A landscape with many valleys, sampled at points; each row gives a point and its height.
A ball rolls from a point to the lowest of its 2 nearest points, and stops where none of them is lower. Distance is the straight distance between rows; heights are no part of it.
K_644: [ -4   1  26  -4   2  15 -22 -14   7  -5 -32 -23   4   3 -15   0 -15 -28
  14  12  12   7 -28   0   1  -7  -6  19  -3  -3  27  -5 -11]  height 69.2
K_805: [-18  -1  -9  20  31   4  29  24  -9  20   9  18 -16  -6   2  34 -13 -11
  -8   2  -1  18  29  -9 -22   1   2  -1  11   7  -8  16  12]  height 42.7
K_685: [-17   3   2  -3 -20  -6 -17  -3 -13   5   0  -6 -16  -6  -3  -7  10 -18
   0  -1   3  -6 -14  11  14   7   2   6 -16  10   1   1 -11]  height 33.7
K_892: [ 13  -3   1   3   9  12  14  -7   1   0 -29  -3  20 -11  -7 -20 -11  10
   9  -8  -1  15  -5   3 -19  -8   3  16   6  -9  11  -2  -5]  height 45.0
K_300: [-21  -2  -5  42  10   5   8  14 -18  22  -7   9 -12 -10 -18   6  -6 -23
  -8  15   8  14  12  17  -2  -6  14  11  -7   6  -4   7   1]  height 26.3
K_355: [ -7  10 -23   2  23  -3  18  10  -4   8   6  15 -19  -6   8  31  -5  -3
   2  -5  -2 -16  19 -22  -8   2  -1 -37   2   6  -4   1   5]  height 61.1
K_450: [  8  -8  -5  12  13 -17  18   8 -15  12 -12   1  -2 -10  -8  -6   7 -16
  -2 -22  15  12  13   4 -18   4  20 -11  17  13 -11   6  -7]  height 81.2
K_193: [ 12   6  -2 -18  -9 -12   0   3   2  -6  23   3 -23  12   9   6  -5   1
   4   0   2 -44  -1 -16  10  10 -11 -29  -1  13  -6   2  11]  height 83.8
K_325: [  6   8  -8   2   1  13  -3   0  -5  -6  -3 -11  22  -3  -5  -9  -1  35
   9  12   1  16  -6  16   7   1   9  16  -2 -15  -6  -5   3]  height 24.0
K_117: [ 20 -11  -8 -20   7  -2   3  -6  17 -14  -3   5  22  -2  21  10   6  24
  -7 -13   2   4   6 -11  -2 -14  11 -15  -4 -16  -3 -15  15]  height 87.6
K_420: [ 11   2   1  -3  -2   6   6  15  -6 -17   8 -16  20  27   1   7  -4  37
  16   6  -5  14 -18   2   0   9  -8  -1  14  -8   3  13  -9]  height 53.8
K_975: [ -2  11 -12   6  -5   8 -12  -4  -6  -1   2  -4  16 -15  -3 -11   4  26
  -1  16   2   4   4  15  11  -3  14  10 -10 -10  -9 -15   8]  height 19.1
K_373: [  1  13 -17  -7  -2  -5   1  14 -11  -5  18  -5   9   4   9   9   4  15
   4  -4  -7 -26   4  -9   0  11  -3 -18   8  -1  -8   4   3]  height 83.9
K_666: [-15   2  -5  27   4  -2   7  -7 -10  19 -11   6 -10 -12 -15  -9   5 -23
 -10  16   7  13  14  21  -6 -11  11  15 -13   4  -1  -1   1]  height 28.5
K_368: [  4  -4  23  22   5  14   0 -17  -2   2 -30  -5   5  -1 -21 -12   2 -41
   5   8  14   6   6   7  -5 -17  14  18   1  -3  19  -9   2]  height 49.7
K_328: [ -7  12   7 -18 -14  -3 -13  -4  -2 -13  -1 -23  14   1  -9  -7   3  19
  11   1  15   3 -24  13   7  -1   6   4   4  -8  -1  -1 -11]  height 67.9
K_884: [  2  -2  12 -10 -16 -20  -6   7  -3  -5  10  -6 -20  11  -6 -10  -9 -11
  -1 -12   0 -27  -7  -3   9  16 -10 -12   3  11  -2   9 -12]  height 13.1
K_424: [ 14  -1  10 -25 -17  -6  -7  -6  13 -15  22  -1 -14  16  17  -1   0   4
 -10   2  -5 -21   0 -14  14   8 -14  -6  -3   3   2  -6   9]  height 50.5
K_221: [ 10  -2  11   4   0  11   1  -1   3  -4 -19  -8  20  11 -11 -11  -9   7
   4  -2 -13  18 -22  -3 -14  -1 -15  11   7  -8  17   3 -13]  height 42.6
K_941: [ -1  -7   8  -9  -7 -17  10   0  12  10  18  10 -43  12   7   9   1 -25
 -11  -4  -2 -16  13  -9  -1  10  -8 -20   1  16  -3   3   4]  height 42.9
K_218: [ 10  -5  10 -22 -11  -5  -9  -8  17 -15  18  10  -8   8  28  12  13   1
 -14   0  -6  -8  -2 -11  17  -5  -3  -8  -9  -3  -1 -16  18]  height 55.6
K_707: [ -5   6  13 -11   0  16 -18  -9  14 -19 -23 -23  10  14 -10   8   0   8
  19  24  16  17 -37   7  13 -10  -8  14  -1  -3  28  -3 -15]  height 89.4
K_192: [ 16 -11  21   7  -5 -11  -1  -7   0   3  -8  -2  -2   9 -13 -10  -1 -34
  -4 -18   6   4  -3  -5 -11   0  -1   5  17   6   0   7 -10]  height 35.5
K_142: [ 14  -3 -10 -12   9  -9  12 -14   8   1 -17   9  11 -23   2 -15  -1  14
 -10 -12   9   7  15   5 -17 -12  16  -6   0   0  -5 -13   6]  height 61.5
K_556: [-18   9  -1   4 -12  -6 -15   3 -17   2  -8 -12   3  -9  -9   1  -4 -13
   2  -3   4  -2 -22   9  15   7   3   6 -15   0  -2   9 -20]  height 28.1
K_386: [ -3   0   6  16 -10  15   3   0  -4   5  -9   7   9   4  -2 -10   0  -2
  -4  14 -20   7  -7   7   1  -1  -8  17 -13  -7   8   2  -5]  height 36.5
K_322: [ -4   2  19  11  -7  17  -8  -7   0  -3 -30 -10   9   6 -15  -5 -11 -20
   5  16   0   7 -22   5   7  -5  -3  20 -18  -6  26  -3 -11]  height 76.8
K_583: [ 11  -6  18 -19  -9  -2 -16 -16  27  -9   1  -2   0   8  16  -8   7  -4
 -11   4  -6  -2  -7 -13  -1  -9 -19  12   0  -3   8 -22  11]  height 71.2
K_840: [ 12  -7 -27  -6  26  10  20   1   1  -1   4  14  11 -13  18  12  -8  36
  -2 -17  -9  -2  18  -7   1  -1   9 -15  -8 -10 -11  -4  11]  height 58.6
K_139: [-12  -6   4   7 -24   5 -10 -10 -10   2  -4   0 -12   1   4 -10   8 -29
  -8   9  -3  -1 -13  14  10   3   2  19 -26  12  12   2 -13]  height 41.4
K_904: [ -7   1 -10  23   5  15   1  10 -15   8 -12   4  16 -13 -13 -12 -16  10
   8   6  -6   7 -10  11   7   3   5  15 -13 -16   1   6 -13]  height 32.7
K_955: [  4  -7  -1  11   6 -16  22   2  -4  12   1  13  -7   5   0   6   0 -23
 -10  -9  -5   1  16  -4 -15   5   0  -9   8   5  -6   6  -4]  height 27.1
K_115: [ -2   5  14   0 -13  14 -13  -6  -1  -8 -14 -13  12   6  -9  -6   1   0
   4  16  -5  11 -27   7  10  -3  -7  18 -15  -6  20  -3 -13]  height 82.1
K_967: [  0  -1 -12  15  13  19   7  21 -13   1  12   8  17  -2   9   1  -7  34
  14   0 -23   1  -1  -8   3  19  -5   5   5 -17 -17  14   1]  height 53.6
K_808: [-15   9 -21  21  13  25   3  10  -9   9  11  18   4 -20   4   0   0  24
  -1   8 -13   2  14  -3   7   4  -5   9  -2 -10 -11   3   9]  height 56.8
K_711: [  5  -4   2 -15  -2  -4   0  -8  18  -4   4  13   6  -3  22   4  15   4
 -19   2  -6   4   3  -4   7 -15   2  -3  -9 -12  -3 -17  13]  height 60.2
K_274: [  5  -4  14  -9 -14 -10  -4 -10  10   3  -6  -2  -7   6  -3 -17  -1 -19
  -3 -11   0  -6  -2  -4  -5   1 -10   2  10   3   2  -2  -4]  height 33.0
K_558: [ -9  -3  26 -37 -16  -1 -23  -7  19 -17  -9 -28  -7   6 -13  -7  -8   2
  15  -4  22  -4 -33   3  20  -4  -9  13   3   5  11   4  -9]  height 11.8
K_596: [-17   8  -8  -3 -10 -10 -15  -7  -8   9  -6  -6  -5 -17 -16 -17  11   1
   1  -9  14  -8  -1  10   3   3  12 -10  -2   3 -12   1  -7]  height 82.3
K_875: [ -3   0 -13   4   4 -13   6  -4  -9  12  -9   1  -1 -20 -12 -17   4  -3
  -3 -17  10   8  15   5 -15   2  18 -14   6   9 -14   4  -4]  height 81.4
K_185: [-10  -5 -10  32  29  -3  23  27 -17  22   6  13 -12 -15  -9  17  -8 -12
  -3  -4  12  22  23   3 -18  -1   8  -1  15  13 -11  10   3]  height 42.2
K_933: [  6   1  14   8   8  25   5  -5   1   4 -34  -8  22  -3 -13 -14 -13   5
  16   6   0  15 -18   3 -18  -9  -5  19   1 -14  20  -4  -7]  height 53.5
K_372: [-24   4 -11   2   0   6   6   7  -4   6  17  12 -30  -1  19  19  10 -17
 -15  12 -12  -4  13 -10  -2   7  -8  -9  -6  13   1   2   4]  height 32.4
K_314: [  4 -12   9  16   9 -20  10  15 -17  11   3   5 -11   4 -13  -2   9 -29
   0 -16  19  13   5   4  -8   6  15 -14  24  14 -12  11  -9]  height 81.0
K_170: [ -7   2   2   8   3  -7   8 -16   4  14 -13   7 -12 -13 -14 -15   9 -16
 -12  15  13  11  19  19  -8 -15  22  -1 -10   7  -1 -12   9]  height 31.0
K_206: [-28  19 -24  16   7  13   3  18  -4  -1  17  11 -14 -15  11  20   6   5
  -1   4  -7 -10  17 -22  -2   5  -9  -9  15   1   1   0   3]  height 84.8
K_812: [ 21   2   5 -13  -6 -10   5   8   0 -12   0  -8  10  20   1  -2  -8  13
   3 -13  -4 -13 -15  -7 -11  10 -14 -12  10  -3   8   5 -11]  height 19.0
K_144: [ -2 -10   8  15  -3 -21   0  17 -16   8   9   4 -22   9 -11   5   0 -35
  -2 -11  10  -4   2  -3   0  15   4 -18  16  15 -10  13 -12]  height 80.8
K_859: [  6  -2  12 -12 -17   4 -12 -14  13  -8   7   1  -1   7  22  -8  15  -5
 -13  13 -13   3  -8  -2   2  -4 -14  19 -11   0  11 -14   7]  height 62.7
K_251: [ 11  -8   7  16   6   7  17  -7   0   9 -22   9  17  -4  -7 -13  -5  -6
  -1  -3 -13  11   2   4 -16  -6  -3  16   0  -9   8   3  -2]  height 36.8
K_544: [-15  16 -22  12  -2   8 -15   0 -11   8  10  -1  -3 -25   1  -4  13  16
  -7  12   6   0  12   8   9  -5   7   4  -9   2  -9 -15   6]  height 13.3
K_327: [ -2  -7 -26   2  31   5  20  -5   1  14  -2  24   1 -30   3   8 -16  27
 -11  -6   2  13  28   8  -8 -12   5  -5  -7   4 -13  -3  10]  height 63.2
K_488: [-17   6 -23  28  10  16  -2   7 -11  18   2  12   2 -23  -9  -7 -10  19
   0  11  -2   1  11  10   5  -3   3  14  -8  -4  -7   0   1]  height 58.1
K_733: [ -2  -7  20  -8  -9  -9 -15 -18   7   3 -25 -15  -5  -6 -22 -17   1 -27
  16 -20  24   3 -13   2   1   3  17   2   9   4  -2   5  -9]  height 78.6
K_11: [  5 -11 -19   4  30  18  15   6   2   0  13  20  14  -7  18  25  -1  32
   3 -10 -18   0  19 -12  14   1   6 -18 -10 -17 -12   1  16]  height 59.5
K_439: [-15   2   7 -20 -22  -6 -23   2 -14 -14  16 -13 -12   0   6  -2   9   4
   5  -1   4 -14 -18  11  30  12  -3  14 -12  15   3   7  -8]  height 51.1
K_731: [ 12  -1  14 -22 -10  -8 -14   4  19 -25  11 -30   9  30   8   6   7  25
  15  11  14   9 -15   6  -3   1  -1   9  23   0   7   0   4]  height 72.6
K_122: [-27  10 -15  15  -3  -6 -12  18 -14   8   2   0 -13 -20  -8   9   6 -10
   0  -5   3  -9   8  -5  -2   8  -3  -5   9  10  -5   8 -12]  height 19.7
K_114: [ 24 -11   4  -5   7   9   3  -2  17 -12   1  -3  27  17  16  13   3  35
   3   3 -14  20   2 -11   3  -5   4   3  -3 -15  -5  -6  17]  height 59.3
K_804: [ 25   1   9 -32 -16 -13  -2   1  14 -15  12 -18   3  24   4  -7  -3  19
   9  -8  14 -25 -11  -7  -8   0  -8 -14  10   3   0  -4   7]  height 30.3
K_76: [  0  -4  27  -4   2  12 -24 -22   9   4 -22 -20  -3   2 -17  -9 -10 -36
  11  -3   4  -1 -19  -4  -7  -9 -12  23   9   3  23 -10  -6]  height 59.4
K_649: [ 13   0  -4 -16  -4 -14  10  -6   9   0  17  11 -32  12   7  17 -11 -11
   5   0   0 -33   2 -20   6   3  -8 -36  -9  11  -1   0  10]  height 84.2
K_29: [ 18  -8 -10 -17  11  -4  11   0   6  -6   1  13  10   4  19  17   2  22
  -5 -15  -1 -12  10 -13   2  -9  10 -29  -8 -11  -4 -10  10]  height 86.9
K_505: [  4   6  -9  -1  -6 -17   1  17 -15   2  13   2 -15   3   1   5  -4  -3
   8  -9   2 -42   2 -14  -7  13  -6 -30  12   8  -6  10  -6]  height 61.9
K_283: [-16   8  -6  -6 -16   7 -16   5 -18  -8  24   0  -9   0  18   4  16   0
  -2  11 -14  -9  -1  -2  19  14  -7   8  -7  11   3   3  -2]  height 41.1
K_677: [ -8  12  -4  -9 -11  -4 -22   2  -5 -18   1 -27  14   4 -10   6   4  23
  15  15  14  12 -18  20  20   1  15  16  -6  -2  -2   4  -3]  height 69.4
K_910: [-27   7  -8  16  15   1  10  14  -4  10  13  11 -28   0   9  30  -2 -28
 -12  10 -17   2  17 -15 -14   5  -7  -6   7  12   0  10   4]  height 30.0
K_345: [ -2   9 -12 -16  -4 -15  -4   6   6   0  19   2 -20   4  14   9  10   4
   0   3   0 -30   9 -11   6   7  -1 -25  -2   5 -10  -5  12]  height 83.4
K_508: [-12   5  -8  -9 -11  -4  -2   1  -3   1  18   8 -16   1  16   2  13  -9
 -13   6 -12 -11   7  -4   4   8  -6  -1  -8   7  -1  -1   1]  height 36.1
K_150: [ -5   6  -7  14   3  19   0   9 -14   3  -4  -5  20  -4  -9 -12  -9  34
  14  12  -3  13 -16  13  12   8   5  16  -8 -17  -6   7  -7]  height 28.0
K_688: [-10   3  -6   7   9 -12  15  -8   6  20  -4  13 -12 -13  -7  -1   9 -12
 -17   8   7  17  23  10 -14 -10  12  -3  -3   8  -9  -6   7]  height 32.6
K_496: [ 10   6   0   0   6   9  -1 -16   7  -2 -20   2  22 -22  -8 -26  -3  10
   0  15   7   8   5  11  -9 -18  14   9  -4 -12   7 -22   8]  height 72.1
K_643: [-28   1  -7  33   1   3  -5  11 -20  17  -9   0 -18 -18 -15  10   0 -29
  -7   6  11   6   3  13   8  -2  12   8  -9  14   0   5  -9]  height 24.6
K_512: [ 16 -13  -7 -12  15  -5  18  -8  11  -1  -7  20   6   4  12  20  -1   4
  -7 -22  -6  -3  14 -11  -2 -14   6 -28 -12  -8   7  -5   3]  height 86.3
K_475: [  1  -8  13  23   7   2  24  -3  -7  13  -5  16  -1   4  -6   1   7 -35
 -12   6   3  23  11  12 -12 -16   6  10   3   4  -3   9   8]  height 36.4
K_817: [  3  -6  -4  31  17   6  21   1 -13  14 -17  15   9 -19 -18 -13 -16  -5
   1  -3   5  17  14  19 -11  -5  13  17  -5  -2  -6   6  -2]  height 39.2
K_4: [-11  -4  27 -29  -9   4 -30 -15  20  -9 -17 -29 -10   4 -17  -9 -14 -18
  18  -8  16  -4 -26  -4   6  -3 -14  15  12   7  17  -2 -10]  height 32.9
K_845: [ 12  -3  -6 -10   8  -5   7 -10   4  -4  15  22 -22  16  11  29  -9 -10
  -2   3 -10 -22   5 -21  14   2  -5 -41 -17  -1   9   0   8]  height 84.6
K_620: [  8  -3  20 -33   2   2 -22  -8  27  -9   0 -27   2  15   2 -13  -2   6
   8   0   7  -4 -19  -7 -10  -8 -23  11  21  -1  10 -18   5]  height 80.2
K_172: [  8  -1 -12   5   6   6  17  13 -10   0   2   7  18  -1   8  -5  -7  20
   2  -9 -19  -1  -3  -7  -5  11  -4  -3   3 -13  -8   9  -5]  height 55.4
K_34: [  2   3  20 -28 -10   0 -24  -8  18 -26   4 -30   0  23  -1  -3   8  14
  16  12  17  10 -26   4   7  -6 -13  15  14   3  13  -2  -2]  height 75.0
K_365: [ -8   2   8  -9 -15 -17 -16  11  -9  -5   5 -11  -3   6  -8   1 -11 -12
   5 -16   5 -19 -20   1  14  15  -6  -5   0   4  -1  16 -21]  height 19.4
K_443: [-26  18 -22  12  -2   4 -16   8 -11   9   6   0 -12 -25  -6   3  12   9
  -6   1   7  -3  12  -2   0   0   1  -2   8   9  -7  -4  -1]  height 17.2
K_113: [ 10 -10  27  17   6   9  -6 -13  -6   4 -28  -7  11  -2 -21  -4  -6 -43
  10 -10  13  14 -11  -3  -6  -9   9  15  12   2  16   0  -9]  height 57.2
K_20: [ -7  -3  -5  37  11  10   7   4 -16  15 -20   8   8 -20 -23 -13 -21  -4
   3   6   5   9   5  21   2  -4  14  14 -15 -10   1   1  -7]  height 36.9
K_435: [  6 -14  14  36   0   8  13  -5  -8   6 -11  10   3   8 -12  -6   2 -43
 -11   7  -2  17   3   9  -5 -13   2  21   1   4   6   8   1]  height 39.7
K_370: [ -1  -2 -18  -7  18  -5  12  -9  10   8  -5  19   7 -30   2  -1  -4  20
 -17  -1   6  15  23   7  -7 -18  12 -12  -8  -2 -12 -16  12]  height 62.6
K_149: [  9  -5 -16   1  19   6  22   1  -1   7   1  21  16 -13  12  -2  -4  23
  -7 -13 -15   5  11  -5  -5   2   2  -5  -6 -10 -11   2   2]  height 57.4
K_965: [-13   6 -16  20   6  24  -5  19 -18   4  11   5  11  -8   5   3  -1  22
   8  10 -22   1  -3  -3  11  16  -6  11  -3 -11  -9  10  -1]  height 55.1
K_803: [ -2   7  -1   2 -10   4 -12   8 -10 -14  16  -7  13  14   9   6   9  18
   3  13 -18   5  -9   5  15  13  -5  12  -1  -5  -3   6  -3]  height 49.8
K_712: [-13  -6   0  10 -18   6  -1  -4 -15   2   7   8 -14   2  14  -1   8 -22
 -12  13 -16   1  -3   5   4   5 -10  15 -19  11   8   7  -6]  height 48.3
K_43: [ 18  -9  15 -30  -6  -5 -17  -6  30 -14   8 -15   2  17  14  -3   0   7
  -3  -3   4 -11 -10 -14   0  -8 -15   3  10  -2   5 -22  16]  height 76.6
K_627: [  8  -9  12  36   8  12  18  -8  -9   7 -24   6   9  -3 -20  -7  -6 -33
   2   7   9  13  10  17  -2 -16  13  17  -2  -3   9   1   0]  height 44.0
K_17: [-14  -4 -23   4  36  18  20   6   3   7  13  28  -2 -14  13  34  -7  23
   2  -7 -10   3  22 -13  10  -3   2 -22  -6 -12  -2   1  12]  height 60.3
K_890: [-15   1 -24   0  33  10  19  10  -1   5   7  23 -12  -6   9  41  -5  11
   5  -6  -6  -6  20 -22   4  -4   3 -38  -6  -6   6   0   8]  height 60.7
K_329: [ -1   6   3   4 -14   6  -4  -2  -6  -3   9   3   8   8   7  -4   4   3
  -7   7 -22   3  -9   2   7   6 -11  11  -7  -5   4   4  -4]  height 44.7
K_986: [  6  -9  11 -11 -18   1  -4 -14  11  -8  14  12 -15  10  21  -6   7 -14
 -23   2 -14  -4   0  -7   3   2 -16   8 -14   7   8  -6   5]  height 52.7
K_160: [ 15  -9   9 -10  -4 -17   6 -13  20   5  -5   4 -13   5  -1  -9   9 -18
  -7 -19   5  -7  12  -8 -13  -5  -2  -9   9   5  -3  -4   1]  height 39.3
K_269: [  2   2  -8   8   5   9   3  19  -9  -8  13 -11  21  15   3  11  -2  38
  16   7 -15   8  -3  -1   6  17   1   7   7 -14 -12  14   2]  height 52.3
K_824: [ -1   9 -23  -6  11   3   4   4  -3  -2  17   4   5  -9  15  16  11  22
  -2  -2  -5 -13  13  -9   2   2   4 -21   4  -6 -14  -3   9]  height 84.3
K_964: [-17  -2  -5  28  -6  13   5   3 -12   8  -2  15  -5  -3   3  -7   3 -15
 -11  19 -19   4   4  10   4   0  -3  16 -18  -1   3   7  -5]  height 43.7
K_877: [ -8  -5  18  -4 -18   3 -17 -18   4  -3 -15 -10 -12   1  -6 -12   1 -29
   4   2   7  -4 -19   9  13   0  -3  20 -18   7  16  -4  -9]  height 52.4
K_455: [  3  -9   8 -13 -14  -9   3  -6  11   0  17  12 -33  13  14  -2  -3 -19
 -18  -1 -10 -18   8 -10   6   8 -15  -5  -9  13   3   0   4]  height 45.3
K_745: [  3   4   8 -15 -11  -5 -10   2  10 -27   6 -33  15  24  -4   5  10  26
  20   8  18  18 -17  18   4  -8   5   7  17  -3   2   7  -9]  height 71.4
K_428: [ -2  -3  23 -15 -19   7 -24 -14   7 -11  -6 -17  -9  10   1 -14  -3 -12
   5   5   1   0 -26   4   9   1 -16  26  -7   8  21  -6  -8]  height 63.3
K_395: [ 19 -12   7   8  13  -8  28  -3   7   7  -2  22  -5  14   6  18  -6 -22
 -13 -12 -13   5  15 -12 -13   0  -8 -17   1   3   3   7  -2]  height 24.1
K_127: [ 12   8  -9  -9   1  -6  -6   8  -1 -14  21 -12  19  12  15  16   8  29
   3   4  -5  -3   7  -1   6   5   9  -7   6 -12 -16  -1  12]  height 85.2
K_727: [-11  -3 -14  21  21  10  28   2   5  22   0  28  -5 -16   3   8  -8  -2
 -10   8 -11  17  25   9  -7 -11   1   9 -15  -4 -11  13  10]  height 44.4
K_690: [  5   4 -13  -5   1   4  -3  -1   2  -4  16   4  17  -2  17  12  10  26
  -5   7 -12   4  12  -2   9   1  11  -5  -5 -12 -18 -11  15]  height 84.7
K_865: [ -9   7   0  -8 -19   2 -20  -1 -13 -10  11  -7   0   0  12  -4  20   6
   2  15   2  -2  -9  12  18   9   1  17 -18   6   0  -4  -2]  height 46.5
K_471: [-28   1  -8  25  -5  -6 -15  16 -19   9  -4  -1 -12 -17 -11  11   1 -29
  -1  -4   4   0  -8   4  11   6   3   3  -4  11  -6  11 -17]  height 22.4
K_844: [  5 -14   2   9  22  -1  33  -1   9  12  -4  27   2   0   3  17  -5 -13
 -13 -10 -14  20  19  -6 -10 -11  -2  -9  -7  -4  -4  12   5]  height 19.8
K_930: [-12  21 -20   5   6   2   0  15  -7  -5  20   4  -7  -1   9  19   7   4
   4   5  -5 -31  11 -20   1  11  -8 -18  12   5  -3   1   4]  height 84.4
K_319: [ 17   0  18 -28 -19  -9 -13   2   7 -26  27 -12  -9  26  12   0  -3  16
   1   5  -4 -19  -5  -5  20  11 -14   4  -1   6   4   4   9]  height 46.0
K_562: [-12  11 -15 -10  -7 -11 -18   4  -7   0   8 -12  -3 -12  -1 -11  16  14
  -2  -5  12 -14   4   2   3   4   5 -10   3   2 -16  -4   3]  height 82.7
K_948: [ 12  -4  24 -33 -20  -8 -13   3  22 -20  16 -18 -13  22   4 -13  -7  14
   3  -1  10 -22 -12  -6  13   3 -19   7   7   7   9  -5  10]  height 40.4
K_59: [  0  -5  15 -12 -22 -12 -10  -4   0  -8   8  -2 -15  10  -1 -15  -3 -17
  -7 -10  -4 -11  -9  -2  10  10 -12   6   1   9   7   4  -9]  height 22.6
K_656: [ 14   5   5  -1   2  12  -5 -12  12  -6 -13  -5  25  -9   5 -15   4  20
   1  20   4  13  -3  10  -2 -16   7  19  -6 -17   6 -26  15]  height 69.0
K_77: [ -1  -8  15  -3 -12 -20 -10   1  -4   4 -14  -9  -4   0 -18  -9  -3 -28
  12 -23  15  -2 -14   2   2   8  11  -8  10   6  -7  12 -15]  height 79.9
K_89: [  1  -4  19   0  -4  -2 -12 -24   9   7 -27  -6  -4 -12 -19 -23   6 -26
   8  -8  19   6   3   5 -12 -12  21   3   9   1   3  -8  -1]  height 76.7
K_323: [ 24 -11   2 -13   5  -4  11 -11  10  -5   4  20  -6  15  11  25  -6  -3
  -4 -11 -10 -16   6 -20   8  -7  -7 -35 -13  -5  11  -4   7]  height 85.4
K_445: [ 29  -3   1 -13   5   3   7   3  15 -19   4 -15  29  25  16  13   4  37
   8   2  -3  12  -7  -7 -11   3   2  -1   9  -9  -4  -2   9]  height 57.0
K_635: [-10  -3 -20  28  16   1  11  15 -16  17  -5  14   4 -26 -14  -5 -13  -4
  -1  -9  -1  11  12  10  -8   0   8   7   6   3  -9   7 -10]  height 40.9
K_582: [  7  -8   9 -11  -8 -24  11  -3  17  12   4   5 -28  11  -2  -3   3 -16
  -1 -14   5 -18  11  -6  -4   6   0 -25   4  11  -9   1   4]  height 41.7
K_36: [  2   4 -18  10  10 -14  13  20 -10   9   7   6 -20  -5   2  18  -6 -10
   6  -6   2 -28  15 -19 -18  12  -3 -33  11  12  -9   6  -1]  height 61.4
K_653: [ 15 -11  12  15  -1 -10  12   5  -6   4  -1  10   2   8  -7  -3  -5 -27
  -8 -15  -6   5   2  -8 -13   7  -5  -1  14   3   2   7 -11]  height 30.6
K_26: [  2  -2   9  13  12  -9  28 -13   9  15  -8  15  -5  -2  -1   5  10 -28
 -18   1   9  27  23   8 -16 -16   9   4  -2   7  -4  -1  11]  height 34.4
K_133: [ 18  -4   9  -4   0   3   7   7   0  -9 -10  -5  16  17   0  -7 -13  12
   0  -6 -13   5 -18 -13 -16   9 -20  -3  10  -4  15   7 -15]  height 29.8
K_819: [ 15  13  -4 -10  -7  -7   0   9 -13 -17  29  -8   4  21  11  15  -5  15
  14   8  -4 -35   1 -10   8  13  -7 -17   4   4  -9   6   8]  height 84.5
K_683: [-14   0  -6  19   8  -9  16  14  -9  16   8  15 -17  -1   2  16   2 -23
 -10   1 -14   4  15  -5 -13   7   0  -7   6   8  -5  13  -2]  height 28.6
K_861: [  2 -14   5   3   8   7  18 -11  14   7  -5  27   4   5  10  12   1 -10
 -20  -2 -23  11  13  -8  -1 -14 -10  -7 -13  -6   5   3   7]  height 9.4
K_529: [ 15  10   0 -14  -8  -9  -4   9  -3 -21  24 -21  13  29   7  14   2  26
  13   4   2 -13  -3  -2   7  14   2  -4   8  -1  -5   7   4]  height 84.9
K_852: [  0   1  21 -20 -13  11 -29 -10  16 -17  -1 -24  -4  16   2  -8   6   5
  11  17   7   9 -32   6  10  -5 -15  27   1   7  27 -14  -3]  height 71.8
K_282: [  1   8  -3  -1  -8   0 -11  10  -1 -16  11 -26  24  19  -4   9   5  33
  17  13   7  17 -11  20   8   5   7  13   4  -9  -5   7  -1]  height 70.3
K_947: [ -2   2 -22  14  15  12   8   0  -9  16  -2  13  10 -26  -9 -17 -14  30
   2   3   1   6  11  13  -1  -3   9   7  -4  -2  -8  -6  -2]  height 59.2
K_785: [ -8  -1  -4   6  -3 -21  -8  13 -14   7  -5  -3  -6  -5 -12  -3  -1 -22
   2 -17   8  -9  -3   4  -2  10   7 -16  10   9 -13  13 -17]  height 80.5
K_121: [ -1 -10  25 -34 -21  -4 -15   1  25 -13   1 -22 -13  10 -12 -21  -8   2
  11 -12  10 -17 -20   0  10   1 -14   6  12   9   9   1   2]  height 30.5
K_315: [  6   9  -4 -16  -9  -5  -6  -5   1  -6  -3 -13  16   1   0 -14   9  18
   0  -3   4  -2  -8   6  -5  -4   3   1   6 -12  -7  -5  -1]  height 65.7
K_452: [  5   4   4  -6  -4  -2  -7 -19   5   1 -22  -3   9 -18 -12 -28   6  -6
   4  -1  14   3   6   8 -15 -15  15   2   6  -4   7 -15   2]  height 74.7
K_619: [ 30  -1   1 -18  -9 -12   9   1   3 -10   2  -9   1  19   5  -5 -10   9
   7 -13   5 -30  -8 -10 -13   4  -7 -22   3   6   2   2   0]  height 25.6
K_231: [ -3   1  21 -16 -10   2 -23 -19  15  -3 -19 -21  -3  -1 -12 -16  -1 -18
  15  -4  10  -6 -19  -3  -8  -7  -5  16  12  -1  15 -11  -7]  height 47.5
K_839: [ -8   7 -13 -17  -8 -12 -15   4   9   0  15  -1 -14  -4  13  -6  19  12
  -7  -2   8 -21   9  -2   4   6   6 -17   3   3 -21  -7  14]  height 83.1
K_136: [  3   6  -2 -14 -10 -10  -8 -10   9  -1   3   1   3  -4   7 -14  15   3
  -6  -3   0  -4   1   0  -3  -7   1  -2   0  -6  -6 -14   6]  height 63.6
K_408: [-19  -2 -15  18  28   9  23  12  -3  24   5  23 -10 -19   1  20  -9  -5
  -8   3  -7  19  26  -3 -15  -5  -1   1   1  -3  -8  13   5]  height 43.3
K_213: [ 17   1  -7  -9   4   9  11   8   1 -16   1 -17  26  18   5   0  -1  42
  12  -2   0  15  -7   5  -9   5   2  -1  11 -10  -1   3   1]  height 55.3
K_332: [ 15   0   6  -8   0   4  -1 -10  18  -2  -5   4  21   0  13  -4   8  15
  -5   7  -9  12  -3  -3  -5 -11   1   8  -7 -13   4 -17  13]  height 64.7
K_336: [  2  -4   5  15   2   9  17  -7   4   8  -5  15  11   2   7  -6   3  -9
 -12   8 -24   8   7  -2  -6  -6  -6  10 -12 -10   1   4   3]  height 25.3
K_815: [  3  10  10  -5  -4  16 -11  -8   9 -13 -13 -19  16  11  -6  -7   5  13
  15  20   6  16 -23   8   4  -9  -1  17   0 -13  19 -12  -4]  height 86.1
K_701: [-22   3 -14  30  15  -3   1  18 -17  21   0   7 -12 -23 -18   8  -4 -10
  -3  -5  13  12  17   4 -11  -2  10  -2  14  13  -9   6  -5]  height 41.8
K_354: [-16  12  -1  -9 -13  -6 -19  15 -16  -6   4 -13   4   0  -4   7  -3   3
   5  -4   2  -9 -24   1  18  12  -5   1  -5   1  -2  14 -16]  height 24.8
K_83: [  5   0 -22   0   9   3  11 -10  -6   7  -9   5  14 -26  -8 -22 -11  23
  -4  -8   5   9  13  11 -13  -6  11  -1   2   2  -9  -9   3]  height 60.4
K_790: [ -7   2 -11   5   0 -12  -8  -8 -12   8 -19  -6   4 -19 -23 -15  -2  -8
   2 -18  18   8   0  13  -3   5  23  -9   4   3 -12   6 -10]  height 81.8

For each start below, name the point where the ball stops.
K_170 => K_544
K_34 => K_884
K_408 => K_544

Call two points neighbours if one is among the 2 nearest of the other. Go from one point of each pair to the other, from neighbour to neighbour, staying as low as possible. Name the highest point that can't be avoided.
K_955, K_544 => K_727
K_544, K_558 => K_933
K_884, K_955 => K_192
K_812, K_558 => K_948
